A landscape with many valleys, sampled at points; each row gives a point and its height.
From any point a ball rolls to the lowest of the 5 points nearest to it. It stops when none of these is lower. Distance is the straight distance between rows; heights are no part of it.
Z_581: [-11   9  22 -18 -58  10 -51   6]  (h 3.56)
Z_106: [-27 -45  -8  13   9  29  -7   1]  (h 3.74)
Z_428: [-11 -17   7 -27 -15  24 -36 -19]  (h 3.60)
Z_940: [ -5   7  27  17 -59   7 -54 -14]  (h 4.23)
Z_295: [  4  46  37  -7 -69 -27 -43  -3]  (h 1.88)
Z_98: [-15   0  -5   1  46 -33  41  25]  (h 3.17)
Z_363: [ 20   7 -20   5  42 -14  41  12]  (h 0.81)
Z_533: [ 28   0 -24  30   4   6  36  -4]  (h 4.19)
Z_2: [  2   5  -8   1  52 -40  50  -5]  (h 2.36)
Z_869: [-20  46   0  -9  49 -78   9  22]  (h 4.99)
Z_72: [  4  24  23 -46 -50  -8 -27  31]  (h 3.48)
Z_306: [ 23 -15  -8  12 -16  23  -2 -45]  (h 7.23)
Z_721: [  8  12  16 -56 -25  16 -39 -11]  (h 4.03)
Z_167: [ 32  22 -26  14  24 -11  33  20]  (h 1.95)
Z_397: [ 23  22  23 -32 -54  -1 -47 -29]  (h 4.05)
Z_17: [-30  34  -5   0  46 -55   4  40]  (h 4.38)
Z_797: [-22 -21 -16  32  18  15  23  40]  (h 1.42)
Z_87: [ 22  25 -33  37   4   2  30  30]  (h 2.85)
Z_916: [ 12  19  24 -27 -55  -8 -44  -6]  (h 2.93)
Z_740: [-19 -31   1  -3  45 -17  25 -21]  (h 4.55)
Z_684: [-19 -40   0  -8  24  23   5 -16]  (h 3.92)
Z_525: [  8  29 -15   6  44 -28  37  26]  (h 2.22)
Z_405: [-11 -36   8 -13  44 -11  30 -40]  (h 4.51)
Z_512: [ 33  15  13 -36 -39   2 -32 -42]  (h 6.31)
Z_526: [-16   2  18 -42 -34  13 -47  17]  (h 3.76)
Z_261: [ 13  55  47   0 -64 -44   5  18]  (h 0.62)
Z_601: [ 12 -18   2  30 -42  25 -15 -25]  (h 4.04)
Z_201: [ -6   6 -27  25  33  -7  34  36]  (h 2.41)
Z_920: [-15 -34   8  -8  -5  32 -24  -3]  (h 2.92)
Z_55: [  9  37 -24   6  33 -14  24  40]  (h 2.44)
Z_439: [  4 -26   3 -23  25  14  11 -49]  (h 4.12)
Z_715: [-11 -27   2   9 -27  38 -25 -14]  (h 1.05)
Z_801: [-10 -33  -9  19  22  17  26   3]  (h 3.51)
Z_875: [ 11 -22 -17   5  29  14  33 -15]  (h 4.09)
Z_43: [-16 -31   4 -28  18  13 -10 -32]  (h 3.69)
Z_287: [-16 -31   9 -25  13  19 -26 -21]  (h 3.47)
Z_520: [  7 -13   6 -10 -36  21 -38 -19]  (h 3.33)
Z_492: [  3 -23  -6  24  -2  33   0  -7]  (h 4.13)
Z_813: [ 21  51 -34   9  26 -14   4  43]  (h 2.79)
Z_227: [-17  45  -8  -4  56 -52  -9  33]  (h 4.87)
Z_359: [-16 -37  -2   9  30   7  27  -9]  (h 4.14)
Z_516: [  8  -2 -18   7  30  -6  40   8]  (h 2.19)
Z_810: [ -4 -15 -30  40  -3  16  22  29]  (h 3.32)
Z_647: [  8 -12   5 -33 -10  21 -21 -39]  (h 4.21)
Z_562: [  1 -17   8  29 -40  36 -31 -18]  (h 3.46)
Z_221: [  7  13 -23  15  24  -5  37  38]  (h 1.22)
Z_50: [  2 -26 -12   7   7  27  -2 -31]  (h 5.11)
Z_489: [ -2  51  52  10 -66 -41  -4  22]  (h 0.95)
Z_688: [ 10   2   7  -3 -48  16 -37 -38]  (h 4.54)
Z_235: [-10 -20 -18  25  25  12  30  24]  (h 2.37)
Z_388: [-12   7  -4   3  53 -36  40  16]  (h 3.09)
Z_972: [ 20  33  35 -16 -63  -9 -44 -18]  (h 3.43)
Z_538: [-14 -33  -9  32   5  27  14  14]  (h 3.00)

Call two points neighbours if one is among the 5 nearest of the other. Go from one point of each pair to the other, from neighbour to neighbour, staying as low as possible. Name the highest point that can't be avoided.
Z_715 and Z_261 => Z_581
Z_261 and Z_363 => Z_106
Z_797 and Z_363 => Z_201

Where does a ball stop that starts at each point below?
Z_405 => Z_715
Z_397 => Z_261
Z_740 => Z_797
Z_359 => Z_797
Z_533 => Z_363
Z_972 => Z_261

Two balls start at each pair of points below. Name the first point that both come to, or write -.
Z_647 and Z_106 => Z_715
Z_688 and Z_43 => Z_715
Z_869 and Z_875 => Z_363
